Points on a hilly landscape, in no order, each with its height.
A ball rolls from a point to whichever of its 2 nearest points has the largest drop for the distance, and stops where none of them is lower. Distance is the straight distance between rows; heights are no part of it.
J_3 h=44.2: [154 166 128 168  83 113 108  85 168 128 175  95 136 121 133 107 127 161
 129 117 144 123 192]
J_630 h=65.6: [139 145 121 187 131 119 152 107 151 114 143 127 174  76  87 133 139 152
 140 146 132 136 203]
J_136 h=26.8: [111 107 136 102 192 117 163 159 129 125  89 129 137  79 139 120  81 110
 132 159  95 112 116]
J_134 h=7.0: [146 157 143 116 168 161  98 158 160 126  91 118 119 183 149 148 104  33
 127 120 168 133  91]
J_584 h=44.8: [140 149 161 138 191 122 142 143 124 108  84 129 194 104 140 110  89  99
 158  86  97 134 134]
J_416 h=17.1: [107 126 119 129 194 114 119 138 126 111 114 143 161 109 131 110  94  94
 122 133  68 111  96]
J_981 h=60.0: [146 158 152 161 101 110  86 118 160 151 140  92 163 143 102 130 125 196
 121  45 122 165 105]
J_686 h=59.4: [118 128 143 135 153 118 158 151 128 137 103 118 159  75  96 143 143 188
 151  97  99 150 140]
J_791 h=30.6: [126 103 151  89 159 130 184 165 104 150  83 131 121  96 135 135 110 130
 142 174 117 115 149]
J_736 h=17.3: [116 120 119 127 121 137 107 128  83 127 111 147 104 177 156 123 125  87
 130 113 183 137 127]
J_696 h=13.7: [126 114 132  99 117 145 162 154 124 161  92 133  87 133 104 177 154 132
 149 174 136 124 134]
J_798 h=35.4: [160 175 146 165 116 110 120  98 128 112 150 117 169  86 138  96 114 169
 134  98 136 122 205]
J_994 h=1.3: [138 153 149 139 136 164  79 125 157 119  96 140 115 197 149 143 118  56
 114  86 175 167  91]
J_20 h=59.8: [131 154 156 178 122 145 170 114 184 122 116 115 132  83 103 139 124 120
 157 148 155 133 185]
J_980 h=25.2: [147  99 173  53 135 138 183 136  82 168 100 135 124 103 130 141 122 147
 147 158 132 120 191]
J_676 h=41.1: [103 109 147  87 120 122 140 174  83 172 108 123  94 144 133 153 148 178
 132  80 114 132  83]
J_900 h=55.9: [114 145  89 174 127 129 129 125 126 117 127 156 132 132 105 155 161 113
 119 162 159 122 171]
J_941 h=25.5: [136 131 120 119 122 121 120 107  75 126 154 146 108 107 166 102 138 125
 122 166 147 104 194]
J_965 h=13.6: [103  85 119 100 144 129 194 187 111 146 101 113 111 103  90 166 155 208
 118 150  96 139  99]
J_201 h=55.6: [115 160 141 141  97 112 114 142 148 159 126  83 134 122 112 149 139 193
 136  69 117 132 126]
J_270 h=52.9: [132 143 108 149 147 159 156 137 125 119 122 160 130 150 125 168 145  74
 138 188 159 116 186]
J_557 h=56.9: [132 134 148 102 132 111 174 144  83 144 101 131 152  92 106 137 149 208
 133 104 122 130 164]
J_56 h=46.1: [100 129  93 131  61 111  99  97 180 125 175  88 115 167 100 141 144 139
 107 130 123 120 109]
J_403 h=50.0: [131 146  87 139 174 155 146 149  97 109 141 170 156 138 139 135 120  68
 121 182 147 108 155]
J_808 h=46.4: [133 118 167  69  94 119 157 149  44 183 120 133 107 141 110 157 170 190
 149  87 130 120 119]
J_324 h=52.7: [144 158 164 162 153 117 151 129 127 128  99 124 180  89 106 116 105 154
 156  95 109 150 160]
J_769 h=35.9: [ 98 117 123 113 145 126 144 137 186 115 128 112 101  86 125 123  95 107
  95 222  96 106 128]
J_342 h=54.9: [123 122  86 161 151  88  88 102 116 103 157 158 190 118 127  78 121 143
 115 125  63 121 103]
J_759 h=34.3: [127 106  93 133  96 110 135 123  76 139 130 162  93 172 100 151 176 143
 121 124 151 121 131]
J_959 h=14.9: [136 147 118 124 153 145  83 122 162 103 159 104 106  93 196  97 116  59
 126 158 129 123 132]
J_76 h=39.0: [136 150 112 166 183 147  73 112 110  87 159 171 158 142 153  83  93  53
 106 115 103 118  83]
J_101 h=24.8: [114 109 115 143  91 117 102 117  74 118 115 143 104 174 149 112 141 135
 141  59 167 144  96]
J_204 h=39.6: [113 114  83 144  79 117 165 124 153 148 124 141  83 151  68 186 198 155
 103 165 141 113 123]
J_158 h=7.4: [161 166 138 141 145 146  70 106 167 121 132  96 129 107 184  94  92  75
 117 107 140 142 123]
J_951 h=36.7: [ 99  77 118 109  58 113 129 133  85 143 163 111  63 135 147 115 127 169
 122 121 130 108  92]
J_639 h=33.4: [109 104 103 133  43 113 108 123  88 127 158 116 103 152 127 119 159 175
 142  52 162 117  80]
J_693 h=20.9: [132 125 131 149  89 142  58  74 185  95 154 138 156 179 129  98  98 110
  92  70 125 155  47]
J_992 h=5.9: [106  96 111 125 169 118 188 155 148 126 101 125 131  62  73 161 148 187
 126 153  99 135  96]
J_316 h=15.8: [169 169 160 130 119 136  91 117 137 132 135  90 128  93 178  86  92 127
 139  94 140 136 164]
J_529 h=5.1: [126  92 114 131 146 115 215 152 120 116 105 137 120  68  95 142 144 169
 120 185 117 131 156]
J_312 h=8.1: [123  97 145 102 116 145 213 173 102 170 100 129  74 118  79 176 163 182
 144 170 112 131 117]
J_848 h=60.1: [126 157  99 195 111 112 144 113 164 111 150 142 159 132  80 151 177 145
 115 141 140 131 171]
J_887 h=24.9: [177 175 159 153 127 115  96 107 138 141 158  85 179  94 152  71  88 162
 115  92 122 141 168]
J_88 h=55.7: [141 146 137 142 150 157 155 123 158 130 106 133 113 112 126 138 131  83
 144 176 165 137 201]
J_836 h=42.9: [108 138 111 140  95 111 108 110 164 143 153 101 108 139 131 135 132 127
 117 156 131 113 141]
J_369 h=28.4: [138 124 131 162 209 138 110 123 146  89 134 170 174 135 141  99  93  62
 121 125  56 114  85]
J_404 h=45.8: [132 136  90 131 185 141 105 141  85 100 156 172 151 156 164 108 105  56
 116 133 137 115 118]
J_340 h=50.7: [112 134  77 138 102 108  90  86 169 101 169 116 160 170  89 135 142 159
 112 124  96 136  74]
J_367 h=19.6: [159 141 179  83 134 147 164 121 104 142  97 123 136 114 136 143 128 135
 157 133 165 108 212]
J_162 h=26.1: [131 152 116 164 172 180 119 111 216  88 176 149 149 108 129 114 122  42
 121 196  97 129 144]
J_394 h=13.4: [148  73 115  68 124 122 134 126  17 123 155 187 122 149 173  80 130  94
 143 137 178 122 144]
J_884 h=24.5: [140  69 117  72 117 116 166 161  52 134 102 154  65 174 131 123 137 127
 121 169 137 142  95]
J_582 h=21.0: [133 164 122 142 164 160 106 126 192 101 125 137 125  97 144 115 111  38
 125 169 123 130 147]
J_505 h=19.2: [150 133 113 121 111 120 178 123  88 130 146 150  95 103 124 113 159 141
 115 206 149 105 221]
J_364 h=42.6: [134 137 104 167  42  98 100 106 108 141 165 120 116 137 101 139 187 189
 125  71 148 106 115]
J_91 h=31.7: [114  97 107 116 105 100 113 118  93 124 153 123  78 121 165 100 120 142
 125 129 146 106 141]
J_724 h=39.5: [102 111  99 117 100 116 134 118 172 125 146 108  88 117 124 132 116 147
  80 189 108 102 119]
J_78 h=34.4: [ 86 105 131 108 144 116 101 153 111 136 113 117 129 139 128 139 124 164
 134  74 105 134  47]
J_54 h=50.6: [134 154 132 163  65 106 123 109 146 158 159  98 128 127 113 149 147 175
 137  97 148 119 152]
J_733 h=30.4: [101 121 121 114 106 121  64  93 169  94 139 136 149 179 119 111 114 135
 116  77  94 152  25]
J_466 h=26.6: [ 96 113 122 117 157 111 110 144 138 109 110 134 149 138 111 123 114 136
 117 116  92 128  78]
J_886 h=46.3: [147 133 138 145 119 109  73  99 177 131 135  89 167 150 117 106  99 134
 115  92  95 151  82]
J_151 h=19.4: [130  54 103  80  93 129 141 136  39 121 139 170  74 180 154  89 139 109
 138 142 165 127 106]
J_457 h=42.2: [134 121 126 167 174 121  90  87 160  90 142 166 206 136 128 107 124 116
 106 126  51 131  79]
J_894 h=31.2: [ 98 127 111 159 160 156 148 127 193  91 147 143 133  78 105 135 119  73
 111 213  91 109 135]
J_929 h=12.1: [130 126 131  95 152 156 107 140 108 124 107 133 112 192 176 150 135  41
 150 122 180 139 118]
J_279 h=7.6: [152  79 161  37 123 138 122 125  27 138 138 164 127 161 170 116 123 102
 156 108 172 127 161]
J_55 h=38.5: [135 147 151 130 216 147 136 159 152 101  84 136 167 123 134 131  95  46
 148 117 106 124 115]
J_349 h=33.1: [117 143 142  90 182 162 132 149 160 128  80 106 124 110 157 131  92  47
 140 150 120 133 114]
J_439 h=10.2: [122 140 139 165  93 153  59 107 162 103 123 128 121 184 133 124 110 101
 112  75 163 159  76]
J_869 h=41.9: [ 88 104  90 116  77  93 118 120 132 129 167 120  98 125 121 132 134 180
  97 123 115  98  69]
J_879 h=18.2: [124 137 168 112 111 149 155 144 138 181 107 103  81 124 122 156 138 141
 156 147 139 128 169]
J_383 h=29.3: [147  83  97  99 117 114 170 138  43 127 122 179  97 179 115 166 161 125
 126 157 167 132 127]
J_125 h=12.9: [133 127 113 136 125 111 177 135 116 126 139 136 119  79 118 117 127 167
 116 188 122 115 182]
J_563 h=51.9: [121 149 161 115 102 120 155 146  96 176 101 131 116 121 108 154 160 189
 152  85 135 126 157]
J_475 h=23.0: [121 156 192 122 126 169 146 155 181 173  92  76 102 113 143 159 105 125
 166 122 135 149 143]
J_534 h=53.3: [157 162 152 166 105 134  91 118 164 146 131  89 143 142 131 104  99 133
 113  72 151 155 119]
J_934 h=58.4: [139 129  89 177 121  94  93  94 141 104 160 127 180 136 120 105 145 161
 113 108  98 140 105]
J_45 h=43.3: [107  96  96 119  99 107 155 145 139 133 134 123  76 132 102 160 176 176
 109 143 136 101  76]
J_238 h=28.0: [138 155 178 127 163 173 123 147 189 140  83  67 126  94 159 124 103  74
 151 119 134 153 134]
J_656 h=38.6: [ 95 127 133 109 121 118  72 107 163 123 159  99 158 140 125 125 104 170
 120  88  64 145  54]
J_847 h=13.3: [180 120 181  55 124 140 137 120  71 159 113 128 141 155 161 132 126 115
 153 103 163 128 178]

Call two points neighbours if one is among the 2 nearest of the other. Go from one point of each pair to the other, from neighbour to neighbour, staying as low as possible. Name the highest point that can't be avoided.
J_416, J_279: J_791
J_529, J_279: J_45
J_994, J_158: J_54
J_279, J_158: J_934
J_529, J_312: J_965

For each start below, name the point where the ball stops.
J_981: J_994
J_836: J_158
J_869: J_529
J_364: J_994
J_686: J_312
J_201: J_158
J_45: J_279
J_557: J_416
